A landscape with many valleys, sampled at points; each row gives a point and its height.
From any point a ball rolls to the lowest of the 2 points nearest to it. It stops when none of these is lower. Distance is the straight distance between rows; heights are no part of it.
K_183 height 43.7: [-14   7 -15   1  12  27  15  14  -2  10  -8   4  13  -4  -1  -7   3  17
 -16  16   4  -3  -6  12   0   1]
K_974 height 33.0: [ 21   1   5  12  -9 -17  -7 -17 -14 -20   6 -28 -16 -10  12  19   2 -10
  15  -2  14  -3   8 -18   0  -8]
K_477 height 30.8: [ 13  11   7   6  35  32 -12   7  11  10  -9  -8  12   2  13   8  -3 -28
 -10  -3   8   8  -2  -4  10  17]
K_602 height 26.2: [  5  11   1   5 -25 -21   8   3 -15 -15   1  22  -3 -24 -17 -38   4   0
  -8 -10  17   5  -6  15   8 -33]
K_310 height 41.3: [-15  12  -1 -11  12  13   8   0  -1  21   4 -15 -15  -9  10  -3   2 -10
  -5  -4  -2  -3  13  -7   2  12]
K_797 height 20.6: [ -1  18   3   6  -6   2   3  12   6 -10  -9  11   0 -32 -12 -30   0  -4
 -17  -1  22   5  -9   3   9 -35]
K_354 height 26.1: [ -6  -3  -4  -4 -17  11   5  -6   0   8  -1  20   3  10 -17 -15  10  23
 -11  17  -9 -10   6  -2 -14  -3]
K_617 height 75.6: [-13  33  16  -5  17   1 -17 -12   0   8   3   7 -12  14  13  -3  13 -16
  -9   7  -4  22  18 -15   1  -3]
K_403 height 29.5: [  4   2  -5  12 -10 -30   8  -6 -10 -15  -5  16  -1  -3 -15 -17  -5  15
  -2  -3   1  -4 -11  16  -4  -8]
K_660 height 21.6: [ 18  -3  -2 -18  -8   6   7 -14   2  -9  -7 -16 -28  -2   9  -3   4  12
 -19   2  24  26  13  25  30 -20]
K_328 height 55.9: [ -6   2  10   0  19  -3  -6  -7 -13 -11  -9 -14 -17   1  -1  -1   2   4
  -8   6   6  -6   1   3   7  -9]
K_520 height 62.1: [-23 -26 -18 -15   4   2   6  -7 -18 -13   2  -4   5   5 -16   0   5  21
 -24   6  12  12   3  34  29  -1]
K_471 height 74.5: [  3  11   5   8  10 -11  -6  21  -1  24  -8   4  -4  -7   9   4  10  -6
  -8 -10 -15 -11  21 -25 -15   7]
K_103 height 33.5: [  0   4  -1  -3  13  24  -5  10   5  24 -12  -2  18  -5   1  17   2 -12
  -4   5   2  -3  11  -1  -2  16]
K_426 height 29.0: [  8   6  10   1 -15  12  -8 -19  -1 -15   9 -22 -14  -1   8  12   5 -18
  10   0  24   7  18  -7   3  -7]
K_131 height 26.5: [  6 -12   4   0  -5  -9  -3  -7   7   5  -5   3   0  -6  -7  12  -9  -3
 -10  -3  11 -12   3   7   1   1]
K_96 height 29.3: [-20 -12  -3  -5 -24   4  -6  -9  -1  15  24  14 -22 -11 -19 -10   0   2
  -5  -1   3   2  24  16 -23  -5]
K_30 height 32.9: [-32 -13  -9   3 -11  -1   3 -12  -1   1  18   9  -4  -4 -17  -9  -5   9
  -6   7  -5 -10  10  21 -12  14]
K_23 height 41.0: [-12   8 -14  -3  -7  15   3  10  -8   1  -5   9   1   4  -7  -9  -2  26
  -1  12  13   8  -6   8   4 -24]
K_185 height 74.8: [  3   7  22   4   1 -15  -5   6 -12   8 -19   0 -13 -16   0  -9  10  -7
  -4 -10  -7 -10  10 -16 -13  -9]
K_729 height 35.4: [ 17   3  -5   5  15  14  18   4  10  -4   6 -15 -16   9  17   4  -8  14
 -22  -8  11   7 -18  -4  14   2]
K_261 height 6.6: [ 28  14   2   0  31  20 -19  -2  25  -6  14 -20 -26  23  29   3   7 -30
 -26 -12  20  11  -3 -29  12   0]
K_629 height 16.1: [ 26   7  10  -7  24  26  -8   2  24  -3  -5 -17 -30  17  21  -1   4  -8
 -17  -3   5   4 -11 -33  -9  -1]
K_230 height 37.7: [-18 -27 -16   4 -22 -16   3 -17 -20 -19  17  -7  19   9 -22   1   6   7
  22  -9  -5 -12   6  23   0  14]
K_845 height 22.0: [ 13  -5   1  -4  -2  -1  -1   4  11 -11 -10  -1 -11 -22  -9  -6 -18   2
  -6  -8  19 -20 -14   3   7 -11]
K_324 height 26.6: [ -3   6  12  20   2 -17   7  -5   0   1  -9  15  18   9  -3  -2   1  -3
   2  -5 -16  -7  -6  15   0  18]
K_415 height 14.3: [-14  14   6 -12  21  27 -26  15  15  12   4  19  21  32  10  17   4 -11
 -14  25 -11   3   6 -26   2   8]
K_432 height 42.4: [ 14  22   8   4   0  -8   3  15   3  10  -7   8 -10 -40  -1 -30   6   0
   4  11 -13  -7   5  -8 -28 -15]
K_917 height 41.2: [ 21  18   1  13  -2   2   2 -14  -4  15  -7  -7   5 -12  -1   2  19  -7
   4   6   6  16  12  -4  -9   1]
K_302 height 49.9: [ -3  -7   3 -11   8   1  -6 -11   2   4   3   2   8  35  11  21   7  -8
 -16   4  -2   3   4 -10  15  19]
K_304 height 57.1: [-20 -11  -2  10  -4 -16  -8  -3 -25   2   0 -15  -7  10  -1  10   7  12
  12   1 -12 -29  22  24  -7  18]
K_683 height 76.5: [ -1   6 -11 -13  11  -3   6  -2  -5  13  17  -5 -22  10  11   0   9   6
  -8   2   3  10   7 -17  27 -13]
K_529 height 57.0: [-19   6   9   8   1  -6  -5   1 -20   2 -10   0 -11  -2  -5  -3  -3   4
   7   3  -2 -15  10  20  -8  -2]
K_634 height 32.8: [ -8  -9 -21  18 -13  -5  -6  20   1   7  -6   9  41 -11 -36 -17   8   8
  33  -1 -33 -21  -3  -2 -31  15]
K_118 height 30.2: [ -1   8  15  17  18  -3 -11  10   7   6  -5  19  27  10   8  12 -13  -9
  15   7 -21 -14  -7   5  -5  17]
K_547 height 39.0: [ 13  11  -5  16 -11 -10   1 -10 -17   5   0   2  12 -25 -23 -14  14  -5
   9   1  11   2  13   4  -4  -7]
K_423 height 19.3: [-11   3   2  -1  22  17 -18   8   5  -4   2  -6  14  25   9  20   2   4
 -17  29  -5  -6  -1 -27  -1   0]
K_216 height 20.7: [ 33   8  13  -2  -1 -32  -1   4 -14   2   0   0 -16 -29  13 -28  -2 -14
  20 -11   2  -4 -25  -2   9 -21]
K_80 height 36.1: [ -8 -18 -13   8  -7   1   4 -10 -16 -13   1  -3  28  24 -10   9  -1  15
   5  14   1 -14 -10  11  13   9]
K_732 height 37.6: [-13   4 -11   6  23  -4  11  28  15  -6 -11  21  30 -28 -31 -23  -3   5
 -13  10 -20 -12  -4   0 -17  -2]
K_890 height 78.3: [-23 -29 -11  -5   8  17   0   5   0  -3  19 -10  34   7   2  21   0  -4
 -27  20  -3  -2 -12   2  12  16]
K_698 height 36.2: [ -9  -1   1  14 -25 -25  -8  -7 -18 -14  14 -17 -11 -11   1  15   6  -4
  16 -15   6  -1  13 -12 -11 -12]
K_892 height 28.6: [  7   0  -3   4  23   6   8  16   1  -1 -19 -17   1  -8  -8   1  -4  14
  -6  -3   0   3 -24 -18 -13  -4]
K_652 height 24.2: [-19   4  -2   7  20  11  -6   8  -5  -7  -9  -3  10   7  -5   4   9  17
 -14  13   0   8  -6 -20 -10  -8]
K_599 height 69.6: [ -6 -10   5   2 -17 -23  -6  -5 -24   4 -13   8   4  17 -11   2   9  13
  20  -7 -10   7  -2   6  -8 -11]
K_27 height 77.0: [-18   0 -14 -14  -2   5   9  -4   0   8  22  -4  -3  12  -1  -2  12   8
  -1   9  -9  -6   3 -24  10  -1]
K_496 height 54.6: [ 22   3   5  -5  31   3  -7  -4 -10 -17 -16 -27 -25  13   9   3   6  -2
 -10  -3  13   7  -1  -7  20 -14]
K_932 height 63.2: [-15  -9 -14 -10   9   5   0 -17 -17 -13  -2 -13  -9   6   2  10   3  11
  -7   8  16  25  15  28  30  -3]
K_153 height 39.3: [ 11  18   2  10  35   6  13  29  14  -4 -20  12  23 -27 -17 -17  -8 -10
  -1   5 -22  -3   2 -13 -22   4]
K_318 height 45.9: [ -7  20   7   9  26  17  -9  -9  14 -15   5   4   2  25  13   0   5  -5
 -27  17   7   3   5   3  24   5]
K_958 height 13.1: [ 10  -7  -3 -13 -10  -2   3  -8 -18 -31 -18 -12 -22  -4  -4   0   1   7
 -11  -7  30   9  22  24  29 -16]
K_25 height 39.4: [ 40   1   7   5  -9 -12   8   1  -9  -7 -25 -22  -2 -12  -1 -17  -6 -14
  22 -28  13 -14 -40   0   6  -2]
K_392 height 6.7: [-24  -6 -13  -5  12  13 -22  10  -1  10  20  14  38  23  -1  16  12 -15
 -14  26  -9  -3   5 -23  13   7]
K_430 height 15.6: [ 40   4  20   2  16 -24   3  -4  -5  -8 -11  -7 -23 -23  14 -25  -5 -12
  -4 -12   8  12 -33  12   5 -13]
K_525 height 54.2: [-14  -4  -3  -6 -15   6  -4  -2 -24 -10   3 -15 -18  11   2   9  11   4
  -8  -1  17 -16  35   9   8  -3]
K_880 height 28.9: [  4 -17   0 -16 -41 -15  -2 -12 -20 -27 -10  10 -14 -12 -25 -20  -2   3
  -3  -9  23   6  10  30   7 -23]
K_563 height 40.9: [ 11  16   8   1  17  18   3  24  17  11 -17  10  -2 -31  -5 -17  -8 -12
  10  12  -7  -4   4  -5 -16  -6]
K_463 height 47.4: [  4  21  -1  10  -1  31  14   5   3  15   7  -4  13   5  14  -2   3 -16
   6 -10   7   0   0 -12  11  14]
K_924 height 24.3: [ 16  -4  -4   2   2 -22   2   7   8  -4 -27 -13  10   1 -12   1 -13  19
  34  -6 -14 -14 -42  -3 -10  -3]
K_127 height 33.4: [ -1   3   9  -1   4   7   0   2   9  26   2  28  11 -13  -4  -6   0 -11
  14   2 -11  11   5  10  -3   6]
K_901 height 20.3: [ 23 -12  -3  13 -23 -27  -4   6  14   9 -15   1  14 -13  -7   5 -18   9
  28 -10 -13 -12 -28   0 -20  -1]
K_89 height 36.0: [ 27  -1 -17   2  -4 -25   3   8 -13 -22 -28 -34  -1  -3  -1   1  -9   5
  25 -25  13 -20 -32   9  17   2]
K_977 height 28.0: [ -1  -6  -3   2  -3 -10  14  -3  11  -3  -8   6  16   9 -15 -12 -12  16
  26   0 -27  -7 -28  -4  -7   5]
K_446 height 35.2: [-18   3  -5  -9  35   0   0   5  14  15  19  18   9  13  15  11  -1  -3
 -11  13 -17  12  -1  -1   5  19]
K_225 height 67.9: [ 19 -11  14  -1 -18 -21  -7   1  -8 -11 -16   0  -6  17   4  15 -11   2
  15 -14   9   0  -7   7  17 -14]
K_149 height 59.5: [-14 -31 -16 -13   4   2   9   2 -20 -13   8 -17  12  12   4  10  16   8
 -28  12  -5 -27   3  17  26  27]
K_147 height 27.4: [ -5  -2   7   4 -20  -6   1   2  15   2   5  18  10 -19 -16  -9  -6 -13
  23  -6  -9  -9  -8 -17 -16  -8]
K_154 height 47.8: [ 12   5  10   1  17  13  -6 -18  16 -15  15  -2  -3  42  23  14  -1 -14
 -21   7   7  -2  -2  -4  27  16]
K_142 height 64.4: [  1 -16 -26  -8   4   4   4 -18 -11 -36   6 -27  -4   7  -6  20   5  13
 -11   2  19  23  12   6  32  -9]
K_356 height 70.4: [  2  -7  -9   0  -2 -17   4  -8 -16   5 -22  -2  16  -5 -27  -7  13  11
  10  -9  -3  14 -13  -2  -4  -5]
K_865 height 73.2: [-18  -7  -1  -3   9  -9  11  20  -3  28 -11  14  13  -6  -6   2   5  -4
 -10 -19 -23  10   4   3 -18  18]
K_79 height 17.2: [  3   4   7   6   7  -7   8   4   9  20  -7   8   3  -8   9   2   8   6
  10   6 -30  10  13  -6 -41  19]
K_973 height 24.1: [ 13 -20 -14 -12 -28  -6  15  -2 -22 -35 -11 -12 -11  -1  -5   3 -11  11
   0 -11  23 -18  24  26  17  -4]
K_828 height 45.0: [ -1  18 -10   1  18  30   4  -6  19   6   5  -6   6   2  12   4  10  -5
 -23  12  10  34  10   2  14   5]
K_22 height 22.1: [  8   5  12  19 -10 -17   2  -7   4   6  -3  16   4  -5  -6  -3   2   3
   0   2 -11  -1   5   4 -28   8]
K_445 height 37.5: [ -1   0   1 -17   5  10 -10 -11  27  12  11   6 -14  -6  -8  -2  -2  -6
 -13  15   1   6   9 -11   3 -11]
K_552 height 16.8: [ 19  -3   5 -10 -17  -1   1   3  -2  -5 -10  -8 -16 -38  -5  -9 -21  -4
  14   1  22  -4 -17  14  -4 -19]
K_321 height 33.1: [-15   0  -3  -4  11  -5  -3   6  18  23  20  20   8   8  17  15 -11   1
  13   1 -32  11   5  -2 -18  22]
K_319 height 30.4: [ -8  -5   0  11   0   6 -15   1   3  12   5  10  21  -2  -3  22  -1  -7
 -12   9  10  -8  17  10  -2  16]
K_320 height 27.1: [-15   9  11  12 -13   8  -1  -6   4  10   9  30   7   7  -3  -6   5   0
  -8   3  -7  13  19  13 -32  11]
K_146 height 45.6: [ -5  25  -2   9  25  17  15  21   3  17 -10  11   4  -2  12  -9   5  11
  -9  16 -13   6  10   0 -11   3]
K_636 height 71.6: [ 13  -7   1 -14 -15 -18   7   1 -11  22  -6  -2 -16 -26   3 -21   4  -3
  20 -13  -8  16 -20   1 -12 -12]
K_537 height 71.1: [ 23 -14  -9 -11 -25 -24   7 -16 -18   6  -9  -9  -6 -14 -16  -9   9  10
  13  -8   1  17 -10  -5  -7 -15]
K_193 height 39.8: [ -4   6  -2 -23 -18  -1   1 -13  -4 -10  17   1 -20  38  22  18   5  -2
 -18  -8  11  17  28  -5  22   4]
K_362 height 61.8: [-20  -7  -9 -11  13   3   9 -10  10  -5   2  -1 -16  -2  -5  -8   4   9
 -39  12   7  -3   9  18  27  -3]
K_743 height 36.3: [ -5   5  -8   9  -8  -1  -1 -12 -10  19  12  13  16 -10 -22 -18  11  -9
  20  -2  -7  10  14  10  -4   9]
K_337 height 73.7: [-24   4  -3  -8   0   1  -9  19   5  28   3  24  12   7  -4   4   5  -5
 -13  -1 -27   1  23  -8 -30  25]
K_984 height 16.4: [ 34  11  12   4  10  29 -12 -15  21 -13   3 -24 -25   7  25 -14   8 -29
 -17 -12  27  20  -8 -16  13  -6]
K_945 height 21.2: [ -3 -21  -5  -5 -24 -16   3  -4  -3   5   5   1 -17 -18 -10   0 -12  20
   7  -5  -1  -7  -3  22 -30   5]
K_855 height 32.4: [  7   1   8  11  32  17  -6   9  24  -4  -9  10  30   6  -6   4  -8 -12
   7  20 -22 -11 -11  -4 -14  22]
K_251 height 47.7: [-25  -6   4  12 -28   0   8  -4  13  -4  13   2  13   6   4  13 -11   1
  13 -10 -14  -9  -4  -9 -27  19]
K_474 height 31.8: [-15 -14 -11  -3 -21  13  -6   5  -8   3   5  17   4  15 -16   2   4  21
 -16  17  11 -24  21  15   0  -6]
K_345 height 77.9: [-14 -24 -26  -7   7  15   5  13  -8  -2  12 -26  29   8   0  11   8   2
  -9  11  -3 -23 -17 -13  24  15]
K_212 height 34.4: [ 14  11  13   3  16   9 -12   0  19   7  -8   6   9   0  -4   5   0 -11
  12  22  -8  -3   0 -20 -15   4]
K_208 height 33.2: [ 12  -3   2  -6 -21  -1  -3 -18   7   1  18 -12 -14  -9  -1   4   8  -2
   6   9   5  -4  14 -21 -12  -5]
K_847 height 77.5: [ -7  -8 -15 -11  11  15   7  13  -1  12   6 -12   5   0   0   2   1   8
   1   5   0 -22  -8 -18  21   2]
K_550 height 34.7: [-32 -12   2   0   3   9   3 -12   5   1  13  18  19   9 -10  -4  -1   5
 -14  13 -25   5   2  26 -15  28]
K_686 height 25.8: [-12  -2   5  -4 -13   0   9  -3   1  12  14   4 -28 -25   1 -11  -5   5
   5  10  -2   5   9  12 -34  -4]
K_818 height 39.6: [ 10 -17   1   0  -9  -2  16  10   5  -2   5  -7 -12  17  24  22 -15  11
 -11 -18   9  -3 -10  -7   6   3]
K_111 height 55.8: [-14  -4  -1 -10  -1  -2  -5  -1 -28  10  -7 -16  -5  23   3  13  17   6
  -2  -5  -2 -17  23   2   4  13]
K_842 height 62.8: [ -6  -8 -18  -8  -2  -9  11  -9  -4 -16   6  -2  -7  -5 -15 -11  -7  11
 -12   1  14 -15  -1  16  25  -7]
K_509 height 65.6: [ 16 -11 -14   3   9   6  -1  -5  -6 -32   0 -17  -5  18   8  22   1  14
  -5  -2  23  29  -7  -5  33 -24]
K_954 height 39.5: [-16  -1  -5 -25  27  15   2  -3  14  13  14  -6  -8  -4  -1  -4   5 -14
 -14  10  -1   2   8  -5  21   7]
K_711 height 29.1: [ -5   1  -8   8 -19 -25  21  -3  -9  -4  12  -2   0 -11  -3 -15  -6  12
  26 -20 -14 -17 -19  14  -5   5]
K_468 height 39.7: [ 12 -15  -8  -4  13   2   4   9   8  18   9  -6   4  13  21  24  -8   9
  -7  -8  -5  -2 -14  -9  14  14]
K_513 height 33.6: [-15 -12 -18  -3 -33 -14  13  -9 -15 -19  15 -13  -2 -11 -19 -15  -5   9
  23 -14   2 -22  -3  16  -5   5]
K_375 height 66.9: [ 11  -2  -6   4  -9 -14   5  -5 -14 -27 -10  -5  -6   8   0  10  -8  13
  -4 -10  20  14  -6   1  16 -23]
K_618 height 49.3: [ -8 -11   3   1 -38  -9   3  -2   2   7  15  -6  -8  10  11  24  -6  -3
  13 -22  -4  -9   5 -11 -15   8]
K_696 height 46.1: [-25 -11   8   9 -16   0  -7  14  12  -8   3   2  25  11  -9  11  -9  -4
  27 -12 -20 -16 -21 -15  -7   5]
K_516 height 72.7: [ -8   1   4  -3  11 -10  18  16  -8  18  -7  -5  -4 -15   2  -2   1  -4
   1 -31 -13   8  -9  -8   0   5]
K_590 height 21.3: [  8  15  24  13 -12  -7  -1   8  -4  19  -9  11   2 -17  14  -8  11  -9
  19  -2 -18  12  14  -5 -52   7]
K_504 height 25.6: [  7  -7  11  -1 -27 -24  -4   3 -15   5   3   0 -21 -26  11  -3 -13   7
  17  -2   7   4  -2  24 -22 -14]
K_937 height 51.1: [-22 -24  -4  -3 -31  -4  10   5 -13  -1   5 -17  -4   6  -2  19  -2   9
   1 -22   4 -18   9   3 -14  14]
K_667 height 78.9: [-32 -12  -1  -3  11  10  -1  10   6   1  12  -1  12  10   7  11 -12   0
   5   9 -16 -12 -14  -4  -2  15]
K_614 height 41.8: [ 24  13  13  16  15   1  -9  -7  16 -17   7   4 -10  -6   8 -12  -9 -18
   2  -2  21  13 -14  -2  19 -22]
K_68 height 43.6: [ 11   1   1   8  13   0   4  28  17   8 -26   6  27 -20  -6   0 -16  -3
  21 -16 -15  -2 -31  -5 -15   7]
K_269 height 22.5: [  4  -6   4  -8 -29  -4  -2  -9 -14 -31  -9   0 -11 -27  -8 -12   4 -18
  -7 -15  36  11  18  24  23 -24]
K_633 height 31.5: [ 21 -10 -16 -14 -11 -10  12  -6 -17 -26 -18 -29  -8  -6  -3   0 -10  11
  15 -11  19 -23  -8  21  24   1]
K_425 height 72.2: [  5   2  11  -6  -2 -11   6   0 -17   5  -8 -11 -12 -16   4  -3   2  -8
  10 -24   1  18 -11  -5   6 -14]
K_956 height 38.5: [ 14  14  20  -7   8  -6 -24 -13   7  11   6   2 -22  -2  11   7  -9 -18
  14  12   0   3   6  -6   0  -9]
K_404 height 51.6: [ -3  10  10  -4  16  -7 -25   0  -9  16  -5   2   3  35  20  22   1  -5
   9   4 -12 -10   6  -5   7  15]
K_132 height 31.4: [-19  11  -1   6   3  17   3 -10   1  12  13  18  17  22   6   3   8   4
 -15  21 -11  16  19  19 -19  29]
K_834 height 52.1: [-17   8   2 -20 -23  26   4  -8 -13  -3  -1  -4 -11  17   6   4  13   1
 -12  -1  17   8  26   2  13  -7]
K_458 height 25.1: [-10  17  10   1 -11  17  -3  17   0  17 -10  12  -5 -26   6  -6  -2 -11
   7   4 -10   3  19   1 -48   3]
K_332 height 78.6: [-32 -26 -15   0  12  20   5  14   6  -1  12   5  41   6  -1   6  -6   4
  -7  26 -21 -11 -25   0  -3  17]
K_389 height 30.7: [-12  -6   1   3   4  -6   5   8  18  17   3  31  14   0  -3   0 -12   9
  11   2 -27   2  -8  11 -14  14]
K_174 height 27.9: [ 12  -3  -3 -13   9  12   1 -13  11 -33   4 -18 -29  17  15  12  -5   5
 -20   3  28  16  16  14  38  -9]
K_64 height 23.6: [ 17  12  10   8  10  11  -3 -23   3 -22   7 -29 -28   4  20   4  11 -19
 -10  -5  22  21   7 -10  11 -11]
K_533 height 43.2: [  6  27   1   6  17  15  -1  -9   5  14  -4   8   4 -12   3  -6  10  -3
   2  14   5  33   6   7   5  -8]
K_371 height 30.3: [  0   5  -6   6  -5  -3   1  12  14   1  -5  14  28 -19 -30 -12  -4  -2
  34   2 -29  -8 -11 -20 -29  -2]
K_815 height 44.8: [  0  -4   6  17   9   0  -6  19  24  -5 -10  -2  32   3  -3   5 -14 -12
  26 -16 -26 -15 -30 -19  -8   8]
K_628 height 43.9: [  5  21  11  15   8   6  -2 -13  10 -13   8  12   1  14   8   0   1  -6
 -14   1  15  17   0  -3  17 -17]
K_396 height 31.7: [ -2  -9   2  -2   6  -3   2  -8   0 -16 -13  -2  12  26 -11   0  -5  15
   8   9 -13  -8 -28   3  10  -5]
K_717 height 58.2: [-20 -26 -11   0  -7  -6   6   5 -20   0   7 -14   9  17   4  15  -1  15
  -3   5 -13 -34   9  25   7  31]
K_740 height 31.9: [  7   6   1   5  33  23   9  15  15   6  -6 -16  -8   5  19   6  -5  16
 -12   0   0  14 -21 -22  -8   1]
K_810 height 35.3: [-20  -8 -11   9   1  -2   5  14   7   0   0  23  28 -17 -36 -23   1   4
   8   5 -25 -11  -1   9 -31  16]
K_960 height 20.8: [  9  10   4  -6  -7   5   1   1  13  15  -4  26   0  -1 -15 -20  11   2
 -10  10 -16 -10  11 -16  -3  -9]
K_148 height 76.1: [-12  12   1  -9   4  -8  -9  -8  -1   7  14   7 -21   4   3  -2  19  -1
 -19   6   3  26  26 -10  10 -18]
K_607 height 40.1: [ 31  13  23   5   5 -10 -21  -9  15   5   9   9 -18 -13  20   0  -7 -24
   0   2  16  22   0  -5   6 -21]
K_168 height 15.4: [  7 -15 -13   8 -29 -22  -3   4   5  11  -9   9   6 -24 -18  -5  -7  17
  24  -7  -8 -17 -15  13 -41   6]
K_60 height 41.9: [ 28   1  -3   8   1  -6   8   9   4   9 -25  -7  21 -15 -12  -8  -8  -8
  18 -22   1 -14 -29   4   5  12]
K_825 height 21.4: [ 31  16  22  13  10  -5   1  -7  -6 -10 -20 -11 -16  -6  12 -19   0  -8
   5  -3  10  -3 -16   2   4  -7]
K_972 height 34.0: [ 12  -4   4 -21   3   6   4 -13  -1 -26  13 -13 -27  37  35  17  -5  -2
 -15  -8  13   8   9   4  25   8]
K_184 height 35.5: [ 16   5   3   1  -7  -4   0  -6  25   5  19   8 -16 -29  -3  -9  -3  -9
  -6   6   3  -3   1 -20 -13 -12]
K_300 height 37.1: [  0  -4 -16   3  26   7  -1  19  18  21  15   9  24  14  21  20  -9   2
   6  13 -17   7 -12 -15   6  15]
K_401 height 14.7: [  4   9  16   3  -8  -1  -6  13  13   2  -4  25  -6 -15  -9 -17  -1  -7
 -16   2   6  -6   5  -9   4 -30]
K_556 height 43.8: [  4  -4   1  -9 -30 -18  -4 -10 -12 -15  17   3 -18  35  17  18   1   4
  11  -5   1   1  23   2  17  -7]
K_411 height 60.8: [-22 -19 -15 -11  14   8   6  -8  -9 -12  13  -9   9  13   2  -1  13   6
 -34  15   4  -9   9  17  41   4]
K_187 height 39.9: [  3 -16 -13   5  -6 -21  15 -18  -9 -26   3  -7  15   5 -15  -1  -9   6
  16  -5  -1 -11 -14  22  12  12]
K_705 height 43.3: [  2  30   2  -6  28  28   4  10  14  13  10 -12 -20  -5  28  -4   1 -13
 -14  -1   2   4   5 -16   3   8]
K_437 height 53.1: [ 13   4   7   2  31  -6 -14  -2  -5   4  -5 -17 -11  22  17  15   7  -5
   8  -2   0   4  -5 -15  11   4]
K_374 height 25.0: [ 12   7   5  14  -4 -35  10   1   1  -4   6   9  -7 -18   0 -30  -7   0
  16 -10 -11  -8 -18   3  -5  -8]
K_424 height 9.6: [  3  -2  15  -8 -25   5   1   2   6   5   6  11 -15 -29   4 -11 -17 -16
  19  -4  13  14 -11  -1 -10 -21]
K_950 height 17.5: [-18   5   1   4 -15   3  -3  -5   1  -3  10  20  -1 -15 -12 -10 -12   0
  15   1   8  14  -3   9  -7 -20]
K_722 height 75.2: [ -6  12  16  -2  22  -4 -15  -4   0   8 -12   4  -4  -8  -3  -3  10 -15
 -20  -2  -6  12  13 -13  -6  -6]
K_966 height 45.2: [  4  20   0   6  23  28   5   8   4  12  12 -15  -5  20  34   0   5 -20
  -6 -16   8   2  -7 -21  19  19]
K_395 height 32.0: [  4   1  -5   0 -26 -23  17  -8 -23 -23  -9  14 -11   3 -16 -24   7  13
 -12 -14  16   5   5  17  15 -20]
K_884 height 74.1: [ -1  10   4  -5  -8  -6 -21  12  -1  34  -1  15  -4   7   5  12  12  -8
  -6   3 -12   3  29 -18 -23  18]
K_247 height 36.6: [  9  15   8   1  -3  11 -13  -8   6   6   2  -4  -7  -2  13  15 -11   1
  26  14   0  -2  -1  -7 -16  -6]
K_267 height 49.7: [ -1   7  -7   0  -6  22   8  -6 -13   6   4  -6   8   4  -4   5   8  -4
   0  -4  16   5  12  -1  20  -2]
K_776 height 68.8: [ -1 -31   0 -13 -19 -25  -9  -7  -9 -10 -18  -3  -2  15  -8  21  -6  18
  12  -4   0   1  -2  10   2  -7]
K_467 height 14.6: [-24  -8 -11   8   0   6  -3   9   5   8  13  18  37  15 -13   6  15   2
 -11   7 -15  -3   5 -21  -8   6]
K_957 height 36.8: [ -6  -4 -12   3 -26  -2   8   4 -19  -5  -5   4  -3  11  -7   7  -3  29
  -2   2  16 -13  11   8   0 -15]
K_307 height 26.8: [ 17  11  19   9  18  17  -7  -5   6  -9 -15  -9   1   5   6   5  -5 -17
   5  -5  13  -3 -12   3   9   8]
K_376 height 22.2: [ -1   2  11 -14  16  18  -9 -12  24  -9  -4 -15 -22  16  15  12  -3  -8
 -14   1   6  24 -10 -27   1 -10]
K_123 height 23.3: [-13  -8   4  13 -36 -12 -10  -3   2   2  18  22   1 -19 -16  -7 -10  -5
  24  -7   0   1  -4  11 -32  -6]

Where does a ball stop that starts at each point below?
K_432 => K_424
K_966 => K_261
K_937 => K_958
K_618 => K_958

Call two points neighbours if one is among the 2 nearest of the other. Go from one point of each pair to the other, from neighbour to neighbour, staying as low as possible. Name the highest point that can't be avoided.
K_401 / K_424 => K_103
K_392 / K_389 => K_468
K_401 / K_374 => K_395
